A landscape with many peaks, sampled at points; each row gives a point and its height.
A climber steps from a point to the highest of its 2 nearest points, and stops where none of them is higher. Distance is the straight distance between rows; heights are no part of it.
z390: [158 140 103 160  89 163 155 131 158 140 160 142 119 168 139 141 146 128
 107 127 156 166 138 154 144 130  75 164 125 103 134 181 151 175 114 177
 145 137 162 141 146 129 138 125 133  65 119 150 116 107 164 154]  h=1.60
z565: [191 144 185 129 150 106  98  69 174 141 128 100 146 131 125 107  22 160
 122 161 159  83 130 163 116 154 117 133 155 136  68  98 102 108  94 101
 146 121 125 155 141 135 129 161  94 139 122 100 188 183 122 127]  h=2.20
z164: [135  78 116 114 134 180 197 120  71 153 147 154 115 138 148 181 223 111
 153 122 123 139 115 107  99 137 155 111 108 128 154 165 152 141 133 111
 108 126 170 150  85 140  94  69 119 100 125 126 105  60 152 158]  h=1.57
z590: [105 132 125 104  62 135 119  97 100  45 107 118  85  87 130  98 123 111
 134 185  84 131  83  99 115 132 149 102  83 134 181 121  83 124 108 172
  97  91 101 182 161 154 131 146 137 191 175 144  56 108  79 123]  h=3.40
z259: [148 177  85 159 104 127 107 165 202 137 153 137 136 143 102 116 118 128
  88 101 130 177 146 134 215 114  94 166 147 118 148 126 154 163 153 194
 174 152 120  88 191 125 124 166 187 107 107 170  91 131 179 109]  h=1.76
z598: [ 71  99  89 138 152 132 148 165  85 168 128 113 134  96 121 149 153 101
 120  91  74 153 128 100 142  81 152  90 118 120 121 111 147 114 162 125
  89 166  82  51  90 133 127 106 106 142 131 131 154 145  93 117]  h=2.24
z210: [183 141 137 142 105 147 138  89 175 166 121 166 161 134 146 119  77 129
 100 190 191 160 143 125 124 119  93 175 168 141 125 131 158 141 136 133
 158 119 167 172 166 168 175 133 103  79 147 147 157 171 145 182]  h=4.11
z710: [123 154 143 154 144 103 104  88 142 134 161  93  94 175 137 119  95 136
 108 129  59 105 101 182 131 134  68 120  92  64  61 149  96 166  50 178
 113 117 116 100  92 101  72 150  90 142 117  99 145 151 119 127]  h=0.36
z36: [116 116 132 158 127  85 119 137 172 114 125  96 154 136 117  88  64 149
  88  96 160 129 136 149 148 111 102 167 155 122  70 150 131 131 108 112
 111 162  97 100 116 122 184 160 112 106 154  81 172 191 105 113]  h=3.21
z648: [105 128  84 120 171 162 138 188 101 177 131 151 138 113 114 163 186 115
 130  88 131 157 181 103 159 105 157 132 146 142 157 119 166 108 201 130
 155 154 135  78 121 108 117 101 165  97  97 160 120 111 166 112]  h=5.26
z475: [161 147  89 142 126 169 131 120 130 215 120 171 169 116 147 147 124  95
  96 166 117 181 153 107 164  87 130 116 149 129 158 106 177 115 174 175
 168 137 135  84 134 167 130 119  88 111 112 185 163 168 136 177]  h=1.85
z543: [ 82 127 115 117 114 121 108 201 129 125  89 143 145  80  96 112 104 131
 138 119 160 145 168 102 118 112 148 138 146 146 155  83 134  89 194  90
 147 139 121 111 154 121 184 138 139 125 141 134 132 161 108  97]  h=3.61
z795: [ 77 132  93 129 148 136 133 201 120 151 123 145 135  96  88 135 144 121
 136  84 137 154 181 108 148 101 157 126 140 139 150 100 145  98 195 115
 145 153 119  72 144 110 150 131 158 100 119 148 125 132 141 102]  h=4.43
z520: [157 108 152  90 159  86 117 146 143  76 131 105 134 133 103 137 187 139
 159  59 140  91 107 104 124 174 178 112 142 179 127 138 113 138 132  71
  94 128 112 159  93 100 100  95 200 169 108 108  91  62 183  87]  h=6.31
z290: [193 198 146 125 196 126  79  66 154 173 146 108 144 151 112 139 104 150
 120 114 100 105 153 147 189 128 121 123 143 124 103 104 142 135 126 155
 169 128 125 102 126 108  60 138 148 149  73 161 126 130 186 114]  h=2.90
z783: [188 152 143 108 154 174 135  56 119 181 117 155 150 135 146 142 123 128
 129 197 116 114 129 116 120 140 129 118 145 132 140 104 144 120 111 136
 149  81 168 166 122 162 105 112  80 132 112 154 135 123 143 180]  h=0.86
z730: [157 156 155 114 146 159 137  70 108 149 108 138 118 139 140 126 110 141
 150 187 120  96 119 132  86 141 127 107 134 126 130 106 111 118 106 122
 142  80 166 163 134 145 110 139  87 138 111 129 144 110 126 148]  h=1.17
z733: [202 134 129 130 162 162 130  41 123 208 147 148 169 143 154 166 114 114
 111 191 103 129 136 135 133 113 127 129 159 128  92 117 164 125  93 136
 136 111 162 145  95 172 116 107  58 114 126 145 181 172 147 207]  h=0.84
z806: [175 102 159  92 174 124 142 105 114 113 141 132 141 138 125 169 194 151
 166  92 145  90 112 100 108 168 180 111 141 170 126 138 132 140 114  71
 106 125 146 178  85 105  77  72 162 150 108 112 109  52 183 112]  h=5.58
z664: [ 90 136 146 150 101 109 106 144 115  42 135 121  69 145 144  99 130 141
 160 132 122  85 112 173 113 152  89 122  95  93 122 151  68 148  87 134
 139 100 138 132 155  88 112 162 145 118 126 119 103 106 104 103]  h=5.52
z377: [186 131  98 126  96 154 142 108 146 149 138 182 161 124 125 162 147 103
  97 176 127 192 122  73 149 109 141 128 142 151 171 104 192 138 151 167
 129 124 133 152 149 188 143  94 128 118 164 186 105 124 163 171]  h=2.91
z829: [113  89 159 117 164 131 139 164 109 151 105 145 145 100 137 130 115 146
 167 100 188 110 162 126  75 149 149 142 159 155 132 125 134  89 174  46
 134 133 147 128 114 112 166 111 107  80 114 103 175 143 126 121]  h=2.47
z66: [ 94 141 146  91 146 134 108 158  97 131  80 149 121  77 106 121 138 132
 195 130 125  95 155 110 100 150 183  87 125 151 177  68 100  75 184  83
 156  93 130 127 159 116 117 134 160 179 100 140 117  97 128  96]  h=5.51
z136: [ 74  64 120 124  87 124 160 172 119  96 110 136 126 123 152 110 137 108
 137 113 176 143 122 123  79 126 129 170 125 139 137 174 122 111 123  92
  80 151 123 141  93 134 216 118  87  90 180  73 134 153  63 141]  h=6.11
z997: [160 151 147 104 168 142 113 136 118 133 119 134 136 120 117 145 155 144
 151  88 169 113 163 123 142 156 154 130 153 157 151 110 125 116 165 104
 172 117 153 145 157  97 105 118 191 116  90 150  97  85 191 102]  h=3.81
z609: [137  94 146 107  87 110 141  81 124  64 131 102 110 145 141 111 131 133
 119 151 129 126  74 113  83 138 123 131 113 143 124 162 120 146  66 122
  59 117 116 196 103 149 151 123 115 148 170  97 102 129 102 146]  h=3.87
z284: [186 110 174 109 125  67 112 131 187  73 128 107 158 132 110 126 104 173
 124  86 216 124 110 116 120 167 149 150 172 195 115 133 125 134 130  70
 116 149 114 187 132 131 148 121 183 130 136 105 100 124 181  89]  h=2.79
z28: [121 164 120 158  95 169 158 118 117 143 138 159  69 159 163 111 122 118
 139 180 114 126 128 185 101 126  57 128  96  57 129 170  95 160  84 168
 163  93 183 146 141 107  96 161  88  79 110 136 137 115 103 150]  h=3.39
z217: [126 132 142  96 165  98 116 131 127  87 132 111 113 136 100 145 182 127
 156  89 101 101 114  92 138 147 172  87 124 155 137 117 114 142 136 103
 106 125 110 137 120 101  78 110 209 195 110 139  77  55 178  97]  h=7.23
z991: [185 114 165 124 134  93 126 152 191 109 129 112 161 120 115 129  97 169
 123  80 245 124 142 131 119 168 140 178 172 185 106 129 134 124 157  68
 147 166 131 157 147 124 165 124 167  76 137 106 139 140 168  98]  h=3.16
z473: [109 124 121 123 201 139 109 119 109 217 110 137 163 113 112 142 111 119
 115 129  84 120 156 107 140  88 158  87 151 124 106  67 163  85 164 109
 130 131 102  60  91 133 119 128  78 155 103 140 201 178 119 135]  h=1.53
z480: [133  94 127 112 117 170 193  90  66 139 150 151 116 137 152 169 203 117
 139 147  94 126  86 104  91 132 147  98 105 119 144 157 140 156  97 126
  74 117 144 173  80 157  79  81  90 127 147 110 115  69 123 158]  h=1.84
z453: [134 142  91 160  86 185 163 151 125 151 147 158 107 150 146 144 177 114
 125 132 151 184 147 155 149 122  90 154 115  96 170 178 144 170 149 178
 168 129 176 141 168 116 127 120 152  58 105 164  99  93 150 146]  h=1.30
z737: [190 120 161 112 155 102 121  60 158 152 122 122 178 127 129 142  77 145
 124 167 141 111 119 110 108 144 143 115 170 176  86  99 154 125  97  76
 107 127 127 166 105 176 140 123  98 164 139 110 172 164 151 159]  h=1.83
z274: [164 154 147 132 187  94 113 102 156 148 146  87 134 146 110 139 113 153
 118  83 117 102 134 151 161 132 129 116 140 136  82 113 133 147 126 112
 124 146 111 105 114 109  87 135 146 145  97 125 134 131 167 102]  h=3.38
z106: [ 90 113 142 123 162 149 156 153  86 161 113 140 125 123 145 128 139 139
 159 131 151  96 161 143  78 138 139 116 131 115 132 116 117  87 146  77
 149 120 148 117 106 106 131 127  86 108 102 115 171 113 103 137]  h=2.02
z643: [128 109 127 149 106  75 104 105 184 100 135  80 153 161 127  86  64 144
  78 126 146 144 107 146 149 114  89 171 147 126  67 164 137 143  72 151
  92 162  87 130 109 137 177 164 115 123 170  81 150 197  98 134]  h=2.88
z9: [ 95  95 137  91 177 165 148 175  76 165 105 175 147  74 125 159 173 119
 185 119 150 124 165  95  92 137 192 105 146 170 177  90 142  69 201  50
 147 130 139 114 101 128 136  86 127 108 103 137 147 120 129 121]  h=3.53
z727: [104 142 117 143 136  75  79 105 136  71 139  72 108 147 114 101  95 115
 104 127  34 102  90 131 165 110 104 103 100 100  92 118 101 142  81 174
  91 125  78  87 127 121  96 159 151 201 136 118 115 150 103 112]  h=2.04
z436: [ 49 107 107 116  67 120 122 177 111  77  87 129 117  81 123  84 104 109
 118 143 131 152 124 120 115  99 147 147 102 117 160 123 105  78 153 153
 115 138  87 118 149 138 200 144 122 136 180 108 111 165  36 123]  h=2.18
z547: [181 135 163 106 142  90 106 106 169  95 118 115 146 128 105 127 115 159
 138 124 158 113 106 102 131 161 141 122 158 169 117 111 126 141 116  98
 118 117 125 168 151 134 118 123 179 172 129 122 103 108 183 110]  h=2.71
z371: [ 86  87  86 106 116 104 139 140 112  90 118  94 119 108 114 129 160 107
 112  98  95 138 102  88 142 106 171 111  99 142 139 139 127 119 137 138
  57 161  73 101  95 138 132 107 145 177 159 104  97 120  93 116]  h=3.67
z920: [156 119 153 156 104  97 139 127 170  77 159  96 112 161 137 112 115 162
 116  85 179 107  97 158 126 161  82 166 126 117  84 188  98 169  88 121
 121 151 134 146 126 108 140 138 150  80 145  91 128 122 130 112]  h=2.19
z873: [188 185 112 141 155 153  88  57 162 202 159 118 143 172 126 150 111 126
  95 152  81 127 155 177 171 116  98 126 144  98  91 125 151 150 105 179
 160 121 145 111 126 141  77 127 112 139  71 160 148 142 165 154]  h=2.44
z287: [ 72 100  98 104 114  82 114 167 122  51 111  96 107 118 104 124 155 129
 124  75 111 125 118 106 141 120 166 116 116 156 132 139 116 121 149 116
  90 147  75  98 118 113 138 129 191 178 142 114  80 114 117  89]  h=4.18
z273: [113 110 151 108 179 155 164 106  74 177 124 142 130 137 155 158 153 134
 160 137 107  86 137 143  75 144 147  98 118 117 110 127 126 110 109  86
 127 105 165 142  77 117  97 112  63 115  92 104 171  97 120 154]  h=1.64
z48: [182 204 124 130 192 158  89 102 155 173 142 109 146 147 122 150 144 136
 115  92 113 130 171 146 212 124 128 131 155 133 131 116 152 131 142 163
 179 137 153  96 145 104  59 137 169 132  55 178  95 120 192 109]  h=2.54
z275: [148 186 139 153 122 140  97  92 141 108 146 127  83 156 132 110 111 127
 126 173  64 102 109 163 144 143  73 102  86  83 121 113  92 177  78 195
 137  81 138 136 154 119  67 164 141 157 123 151 104 115 139 130]  h=0.39
z646: [123 108 129 143 107 125 148 198 155 118 131 151 137 127 124 130 124 136
 130 100 205 145 150 140 114 134 117 178 141 145 132 159 135 135 162 109
 149 135 156 139 157 115 183 124 145  64 145 113 124 131 136 126]  h=4.19
z42: [ 96 120 113 133  63  98 115 148 154  48 117 120 105 123 126  74  91 118
 113 137 147 155 110 135 124 129  91 171 116 117 144 154 111 133 103 166
 124 125 101 160 168 130 193 168 143 124 182 118  98 151  80 130]  h=1.52
z151: [159 161 126 153 121 101 102 151 166  66 155 111 115 147 116 105 132 138
 119  84 151 120 118 150 176 155  88 139 127 131 127 137 108 166 123 160
 152 141 129 122 179  95 114 157 210  99 123 133  77  95 176  88]  h=5.33
z54: [145 158 129 158 136  99 104 155 170 106 158  91 123 155 122 102  95 156
 131  85 143  99 136 173 178 143  85 143 130 107  93 132 107 143 121 151
 174 156 112  90 166  86  96 164 168  96 111 117 125 132 145  83]  h=4.48
z720: [113  99  94 129  88 157 169 102  74 133 142 128 121  92 149 142 157  85
 102 144  68 162  89  98 126  89 149  95  77  98 155 138 122 146 110 184
  48 146  88 110  88 172 115 106  68 161 170 123 121 109  65 155]  h=2.67
z832: [ 87 110  88 132  94 121 127 122 112 110 127  94 127 112 124 122 140  93
  83 127  63 162  92  97 156  76 146 120  93 112 136 134 135 139 119 189
  68 161  63  80 105 171 127 128 115 181 170 128 115 143  80 137]  h=3.15
z497: [127 134 142 165 144 106 140 110 136 135 173  87  92 178 149 141 137 135
 109  99  98  96 103 189 127 140  85 127  99  70  74 183 108 171  52 155
 109 141 130 110  78 102  80 126  96 107 112 101 128 119 140 124]  h=0.56
z112: [138 142 172 142 167  85 100  89 145 149 132  88 123 135 134 104  51 158
 128 120 119  64 118 172 111 131 106 116 131  98  52 102  98 116  87  92
 122 133 120 104 106 110 111 162  81 146 116  83 197 176 106 118]  h=1.75
z784: [ 66 108 107 118  52  93 111 171 146  45  98 113 116 112 134  54  92 109
 126 127 149 149 124 135 121 105 125 187 111 118 154 147 115 104 125 165
 114 146  93 126 162 124 212 170 145 122 192  98  99 179  42 120]  h=1.81
z167: [160 177 142 134 114 177 126  79 115 141 120 150  97 154 137 120 106 122
 136 203  71 106 109 155 111 136  96  92  98  90 133 114  94 140  97 175
 158  65 166 170 156 146  88 148 102 146 114 164 119 112 129 154]  h=0.74
z258: [ 58 135  96 125 135 113 130 179  93  95 127 107  93 101 107 130 180 120
 140  69  74 120 129 113 151 119 159  98  95 112 144 129 101 128 161 139
 120 142  97  80 133  96  96 129 192 175 112 133  87  92 128  85]  h=4.96
z665: [142  97 132 118  79  84 125 141 189  64 117 120 159 139 117 122 112 137
  91 125 183 173  93  85 127 126 132 167 163 177 138 146 157 151 120 130
  83 148 112 183 142 161 192 127 162 129 184 115  91 151 140 139]  h=2.22
z315: [164 135 124 175 104 124 142 128 170 113 174 113 126 165 131 126 119 146
  92 116 161 145 121 169 147 123  70 174 126 105  89 188 136 174  86 161
 132 150 137 140 141 113 142 146 138  61 142 122 132 132 157 121]  h=1.90
z153: [177  97 148 125  98 122 149 102 165 147 111 170 175 121 143 130  86 125
 119 190 186 162 131  91  91 123 116 161 165 167 128 110 166 117 137 101
 132 117 153 180 141 184 191 120  85 103 176 130 156 179 126 179]  h=5.10
z534: [114  95 149 109 164  77 120 129 136  98 130  91 134 135 119 130 133 154
 130  81 137  94 118 123 111 140 148 120 131 155 102 143 110 124 105  81
  84 150  99 129  87 110 129 125 143 154 127  84 134 127 128 105]  h=3.65
z592: [ 58 134 112 140 129 138 143 165  80 138 122 121  77 125 131 119 133 130
 141 127  80 114 144 154 125 117 115 108  98  88 126 121 105 115 140 138
 146 124 117  73 126  93 109 145 107 129 108 128 145 122  85 110]  h=5.31
z412: [199 163 115 138 158 165 116  49 148 207 159 132 149 178 131 167 136 106
  96 166  47 144 116 128 180  97 127 116 130 109  97 130 164 159  92 191
 135 119 134 128 102 160  69 105 116 155 102 166 133 136 183 169]  h=2.05
z85: [182 117 147 129  88  95 126 120 191  74 142 115 143 148 120 121 100 154
  85 137 191 150  98 116 124 152 103 182 161 158 113 165 143 171  96 119
 106 139 132 187 144 159 173 127 158 109 175 115  98 144 159 130]  h=1.97
z771: [108 114 162 101 182 138 139  92  76 161 130 112 124 131 146 152 161 128
 164 126  69  67 107 125  86 150 165  70 110 124 104 115 115 112 102  79
 106 111 137 134  73 124  65 110  70 178  99  90 154 100 107 136]  h=1.35
z279: [181 119 124 135 152 126 123  57 138 188 151 123 171 146 119 157 104 109
  87 172  78 131 110 116 149 101 126 112 144 135  71 116 168 137 100 132
  94 132 118 112  74 179 123 113  75 157 131 124 185 177 141 181]  h=1.16
z752: [118 148 122 127 118 100  99  92 132 106 126  92 117 134 113 111 112 114
  97 156  47 122  87 113 147 112 117  83 102 117 119 111 122 133  91 171
  88 109  78 125 131 146 102 144 133 221 142 137 105 138 104 132]  h=2.37
z93: [ 86  90 112 125  96 174 183 192  83 137 114 177 120  79 138 143 168  96
 155 131 160 169 142 113  81 119 148 128 111 130 173 140 132 114 189 118
 128 139 145 132 127 147 177  90 125  73 159 120 128 114  98 143]  h=4.15
z533: [ 81  79 115 141  86 133 174 205 105 102 127 150 112 111 129 128 162 108
 137  97 170 159 136 123  87 124 141 170 124 135 149 161 130 127 162 102
 121 141 139 140 118 121 199 105 140  67 166 107 118 124  97 128]  h=5.09
z921: [118  85 141 126  76 125 163 140 123 103 103 145 132 115 151 119 118 124
 143 152 176 159 118 102  70 140 127 149 130 146 138 149 128 121 126  89
  97 118 150 187 121 153 191 114  89 101 172  96 143 148  93 160]  h=7.62
z357: [ 60 112  92 150  64 145 143 179  99 113 113 140 102  73 120 101 123  95
 120 140 120 175 133 127 124 106 134 135  99 100 173 128 112 106 167 166
 126 137 106 107 158 147 182 131 121 123 169 127 111 141  62 126]  h=2.63
z768: [145  85 164  97 122  81 119 105 146  72 121 100 137 132 129 119 120 144
 140 121 148 113  87 111 100 157 142 131 142 173  97 145 116 131  73  79
  70 132 108 184 100 143 154 111 128 164 145  90 124 133 124 128]  h=3.41
z967: [157 150 155 143 108 114 105  89 166 144 112 128 135 135 132  85  26 145
 123 184 158  98 124 172 103 135  83 135 149 115  86  98 101 114 108 117
 155 107 150 138 160 141 149 172  86 124 126 118 187 177  99 145]  h=2.69
z731: [144 111 157 124 155  95 113 106 158 165 107 121 181 109 123 109  61 141
 122 149 157 121 137 108 105 120 133 132 166 163  96  90 148  98 139  77
 122 131 119 126 111 159 182 140  80 136 139 110 201 206 114 153]  h=2.28
z976: [119 129 113 158 148 144 155 123 126 180 155 110 118 168 139 158 162 126
 106  93 108 135 128 160 136 106  96 133 105  90  95 182 149 162 104 146
 122 148 139  98  90 116  99 114  93  92 106 116 150 125 136 135]  h=0.79
z649: [ 70 123 142  95  77 112 102 131 102  34  84 125  81 103 131  81 102 122
 176 173 118 104 100 130  85 147 145 102  87 130 171 117  65 100 108 131
 118  92 109 168 161 123 146 152 135 174 153 117  85 128  54 113]  h=4.28
z359: [ 51 143 117 159 132 151 132 184  98 160 114 136 100 127 138 108 106 138
 145 116 124 108 171 180 130 106  91 134 115  69 119 130 104 107 142 132
 172 128 133  61 143  86 138 169  93  88  93 124 168 138  91 107]  h=6.90
z702: [186 163 156 111 138 141 111 104 149 128 114 142 141 130 118 129 124 143
 142 150 172 127 144 115 138 160 127 133 151 151 154  94 133 131 147 125
 161  99 162 168 172 124 125 128 174 136 105 158 103 100 179 117]  h=3.25
z94: [198 164 139 136  98 145 107  82 170 159 111 159 159 130 133  99  41 137
 102 215 164 136 135 139 117 123  88 153 164 125 114 105 138 127 116 132
 165  93 161 167 169 167 175 159  86 115 136 144 167 182 130 177]  h=3.42
z15: [181 119 128 112 175 173 157  85  86 157 123 171 165 118 141 188 204 119
 150 150 131 143 125  67 135 131 178 124 149 170 164 113 184 121 135 102
 144 119 154 160 111 145  91  64 121 121 123 162 116  87 180 154]  h=4.20
z417: [131 111 107 132  80 171 170  80  79 137 149 143 104 123 146 150 172  90
 108 175  64 153  70 106 112 118 130  91  83  99 152 151 126 165  91 174
  77 105 140 162 109 162  90  97  87 139 154 137 105  84 111 154]  h=2.21
z852: [134 179 128 135 170 189 128 108 100 184 143 140 105 152 158 150 168 130
 139 118 129 115 179 194 151 137 106 136 114  83 146 154 115 122 137 153
 196 115 190 114 137  85  73 129 113  87  56 160 124  91 154 130]  h=1.68
z219: [ 85 119  81 150 123 125 135 133 118 165 135 109 142 123 125 138 122  95
  92 128  71 148 112 117 152  77 127 106 115 107 113 127 142 112 146 163
  98 156  84  64  96 140 128 118  96 163 141 124 162 156  93 137]  h=2.65
z20: [ 68 127 127 137 150  63  96 125 128  86 133  83 107 147 127  99 102 140
 110  88  77  95 110 153 145 115 106 117 113 104  83 135 105 126  91 134
  89 152  82  75  91 106 121 158 112 171 129  86 147 160  79 104]  h=1.73
z708: [137 134 120 109  82 122 117  89 119  88 114 118 114 106 122 120 121 110
 109 179  63 134  85  78 133 114 151  98 102 132 157 101 118 144 110 172
  89  93  90 160 152 173 116 136 141 206 161 152  80 112 108 135]  h=2.84
z503: [152  79 154 120  94 124 161 125 144 123 117 157 167 105 143 143 116 129
 134 154 195 155 120  82  70 128 131 158 165 182 141 129 161 128 128  77
 109 134 146 177 113 170 199  93  92  93 175 114 148 163 122 169]  h=6.16
z181: [171 120 141 118 129 113 118  81 155 138 125 119 157 132 122 136 104 130
 115 166 107 125 107 104 120 118 130 113 148 150 103 100 154 136 105 116
  97 111 110 152 116 162 142 108 114 158 146 128 144 157 146 154]  h=1.51
z657: [124 128 121 102 168 152 134 157  95 139 129 137 125 128 115 158 198 116
 155  86 138 126 150 109 142 133 177 126 136 151 162 124 136 115 178  97
 144 134 150 124 126  97  96  92 183 125  87 154  92  67 179 112]  h=4.37
z335: [125 126 144 131  89 122 134 107 125  54 132 119  78 155 155  96 123 130
 132 153 130 103  82 152  98 156  98 129  97 104 120 169  92 161  61 143
 104  94 141 181 138 126 129 140 126 130 146 110  98 105 100 128]  h=4.56
z202: [136 110 146  97  76  86 116 144 167  66  94 134 153 107 107 114  94 137
 115 140 189 163 112  88 101 135 146 158 151 190 156 105 136 123 142 102
 109 117 119 188 161 152 203 130 155 145 174 117  98 156 128 129]  h=2.53
z62: [ 79 145 115 133 153 116 114 155 109 137 125 102 113 127 106 118 133 132
 127  84  76 111 136 135 160 107 116 110 111  91 109 116 119 124 144 131
 130 141  97  61 129  98 105 145 137 164 108 133 131 119 130  93]  h=4.31
z299: [112 158  84 148 165 183 132 175 117 198 135 152 140 136 128 146 154 132
 123  82 149 151 197 162 173  97 125 155 144 108 141 143 155  99 182 151
 188 156 153  69 136  87 124 122 133  68  61 162 138 133 160 108]  h=6.67
z700: [105 152  97 150 102 194 161 125  95 185 136 157  87 141 150 129 153 110
 134 171  83 146 138 162 128 115  95 118  88  69 153 153 116 135 125 180
 159 107 168 109 140 123  91 133  87  91 102 160 137  93 104 148]  h=2.61
z168: [ 96 160 100 148 153 160 117 182 115 174 134 140 127 127 126 119 115 139
 133  94 138 129 192 174 157 114 104 148 133  99 126 128 131 108 171 137
 193 139 137  61 153  95 129 157 125  89  75 150 151 144 135 106]  h=7.57
z605: [170 114 143 135 117 110 137 186 187 119 142 140 157 137 125 126 120 151
 102  84 234 164 148 125 133 131 126 196 173 168 128 145 155 141 163 104
 159 167 140 137 150 120 187 127 175  37 145 118 124 141 165 111]  h=3.63
z713: [100 127 106 101 126 122 142 144  90  88 122 127  96 105 110 148 199 125
 157 106  77 110 109 104 144 142 183  80  85 145 160 121 104 134 149 125
 113 120 105 124 127 106  68 105 188 203 122 141  76  58 138  94]  h=6.00
z714: [189 122 119 114 124 188 148  77  95 172 143 177 152 125 140 176 180 104
 123 171 122 170 112  77 147 124 148 131 138 151 170 128 188 147 133 140
 140 110 157 169 117 180  90  74 120 107 146 177 103  95 171 172]  h=3.58
z877: [111 151 156 159 119 126 119 118 120 102 151 126  61 152 160  94 100 138
 144 163 115  85 115 193 101 160  58 129  92  59 107 149  71 144  66 151
 153 101 162 125 137  93  93 163  96  91 117 113 143 116  83 118]  h=4.38
z757: [114  75 149  91 153 118 132 179 112 118 107 142 150 100 117 141 153 132
 170 100 166 119 145  98  87 148 187 117 147 185 151 113 130  94 173  41
 111 146 121 141  88 107 150  92 139 122 121 104 149 106 139 113]  h=2.92
z904: [105 131 123  89 158 169 131 151  66 169  99 162 132  66 126 155 175 116
 181 135 118 122 158  96 113 141 202  80 119 152 193  66 123  70 203  97
 151 114 146 117 146 127 105  97 135 166 101 149 113  83 131 111]  h=4.42
z277: [ 83 113 121 106  94  99 108 181 143  86  86 137 148  87 100 113 104 119
 133 122 162 159 138  92 110 129 166 149 143 173 161  91 137  82 173 104
 129 132  97 134 153 146 191 127 148 158 171 122 110 159 113 104]  h=3.06
z289: [103 140 152 154  95 100  90 157 134  27 124 134  67 138 155  74  96 141
 180 134 163  74 118 174 110 183  88 134 102  84 127 137  51 135  95 141
 154 102 140 141 186  82 124 176 147  98 138 101 117 126  70  91]  h=6.73
z253: [175 155  90 143  89 163 134 109 155 185 136 168 151 134 131 138 124  99
  87 188 116 190 129 100 160 102 115 137 134 121 163 114 176 146 148 199
 156 120 138 122 161 179 131 123 122 126 139 190 126 133 153 177]  h=2.39
z659: [ 67 128 140 107  94 103  97 173 102  34  90 117  84  90 119  87 124 132
 177 131 126 100 135 126 104 162 146 108  97 128 164 108  69 100 138 118
 143 106 110 145 174 103 136 153 172 180 134 122  93 110  90  97]  h=5.24
z611: [131  97  97 128 152 181 180 129  85 177 146 161 139 138 151 187 215  99
 143 114 135 155 133 113 128 112 155 126 120 122 153 159 175 129 161 112
 124 144 163 121  80 129 115  64 109  81 111 145 136  91 154 155]  h=1.31
z21: [141 124 136 155  62  92 116 130 177  39 136 124 120 138 128  86  99 132
 106 145 171 144  99 140 127 149  81 186 128 133 132 170 114 157  85 157
 122 124 121 182 180 137 187 162 165  98 179 121  80 147 127 125]  h=1.67
z569: [101 117 136 141 155  86 103 150 160 155 110 110 164 114 113 107  63 144
 116 105 156 126 152 123 125 109 122 137 166 150  81  98 141  94 147  85
 125 149  98  88 109 122 177 153 108 132 139  93 189 200 105 109]  h=2.74
z682: [ 80 106 122 118 180 135 139 140  84 185 119 134 147 101 121 147 146 115
 132 106  91 121 148  99 116 104 169  89 133 144 117  90 148  87 165  87
 106 147 101  77  84 127 126 108  88 141 121 125 183 147 108 123]  h=1.87
z408: [153 189 101 134 144 152 105 150 164 150 139 134 146 141 109 136 149 134
 120  99 135 159 176 135 203 121 120 149 157 135 165 107 155 134 173 175
 196 137 143 104 192 106  95 149 203 114  76 187  81 106 199 113]  h=2.13
z739: [168  99 143  85 189 140 132  94  92 150 129 156 163 122 120 185 197 129
 177 126 132 106 123  64 119 152 199 101 145 190 152 105 167 110 139  73
 114 126 136 155  93 137  83  65 142 156 120 143 111  81 181 136]  h=4.85
z817: [106 188  97 155 139 179 126 134 106 186 146 146  86 165 150 140 161 120
 139 130  78 120 159 197 158 117  87 114  96  56 142 153 113 151 111 183
 180 111 175  96 131  93  57 151 120 108  62 172 132  97 129 129]  h=2.06
z37: [174 150 134 128 123  90  97 137 182  60 145 121 122 140  91 117 148 145
 119  87 159 131 122 120 166 157 118 127 147 159 147 132 119 176 142 154
 140 124 126 151 172 117 113 144 239 138 121 157  49  84 196  88]  h=6.18
z945: [138 149 110 123 169 164 111 101 115 228 116 149 159 123 131 153 109 106
 116 163  95 124 169 126 150  98 136 102 145 118 133  79 155  88 162 150
 168 117 130  74 125 152 120 134  68 146  90 175 181 164 122 162]  h=1.39
z248: [ 91 120 152 125 159  84 117 105 121 140 128  83 119 144 136 115  87 136
 130 115  94  84 117 161 104 117 115 106 115 108  68 116 104 121  83 102
  99 134 103  98  71 112 111 155  77 161 120  79 172 159  99 121]  h=1.47
z948: [ 81 108  99 141  84 174 160 178  84 160 115 168 130  63 131 135 135  93
 135 148 133 172 139 104 113 100 147 126 105 105 179 114 129 105 176 142
 128 136 128  99 138 153 160 111  90  99 173 141 141 139  60 134]  h=3.29
z931: [135 143 143 143 169  99 115 135 155 141 150  91 144 144 114 124  99 158
 110  72 147  94 145 155 158 133 112 143 150 125  80 137 120 123 133 111
 149 159 116  89 126  91 112 151 141 109 107 106 163 144 141  99]  h=3.84
z135: [138 113 152 155  99  75 111 113 158  68 147  83 119 159 141  76  67 150
 108 125 152 112  89 172 132 146  81 164 124 108  80 169  95 160  50 141
 106 135 111 148 127 118 150 161 130 108 160  88 134 163  99 120]  h=2.52
z442: [103 119  95 135 155 164 166 126  85 198 151 137 131 144 135 181 194  98
 115 109  89 152 146 131 147  93 136 112 109  96 131 143 161 141 139 138
 123 150 136  86  87 121  94  99  91 106 101 148 152 114 141 152]  h=1.05
z376: [ 91 100 137 135 127 107 148 172 103 105 130 103 111 130 132 121 147 143
 133  82 135 105 120 145 108 138 137 127 113 122 112 154 110 124 122  94
 107 138 125 112  99  99 136 123 136 126 126  93 133 110 112 107]  h=4.10
z60: [ 79 152 144 103 141 118  97 173  96 103 107 119 100 100 107 112 138 136
 181 109 110  96 147 127 123 152 147  91 117 125 158  84  84  98 161  95
 153  95 122 108 160  88 103 148 179 176  95 137 106  97 126  85]  h=6.76

For each start below, name the point where the climber stops.
z42: z921
z611: z217
z598: z217
z390: z36
z733: z36
z852: z289
z408: z37
z565: z921
z284: z921
z945: z217
z453: z289
z412: z37
z817: z289
z273: z60

Call two points neighbours if one is among the 2 nearest of the other. Go from one point of each pair to the other, from neighbour to neighbour, staying as high as possible. Name the lowest point that can't be avoided.
z37 and z648: z547
z217 and z648: z62
z289 and z36: z453
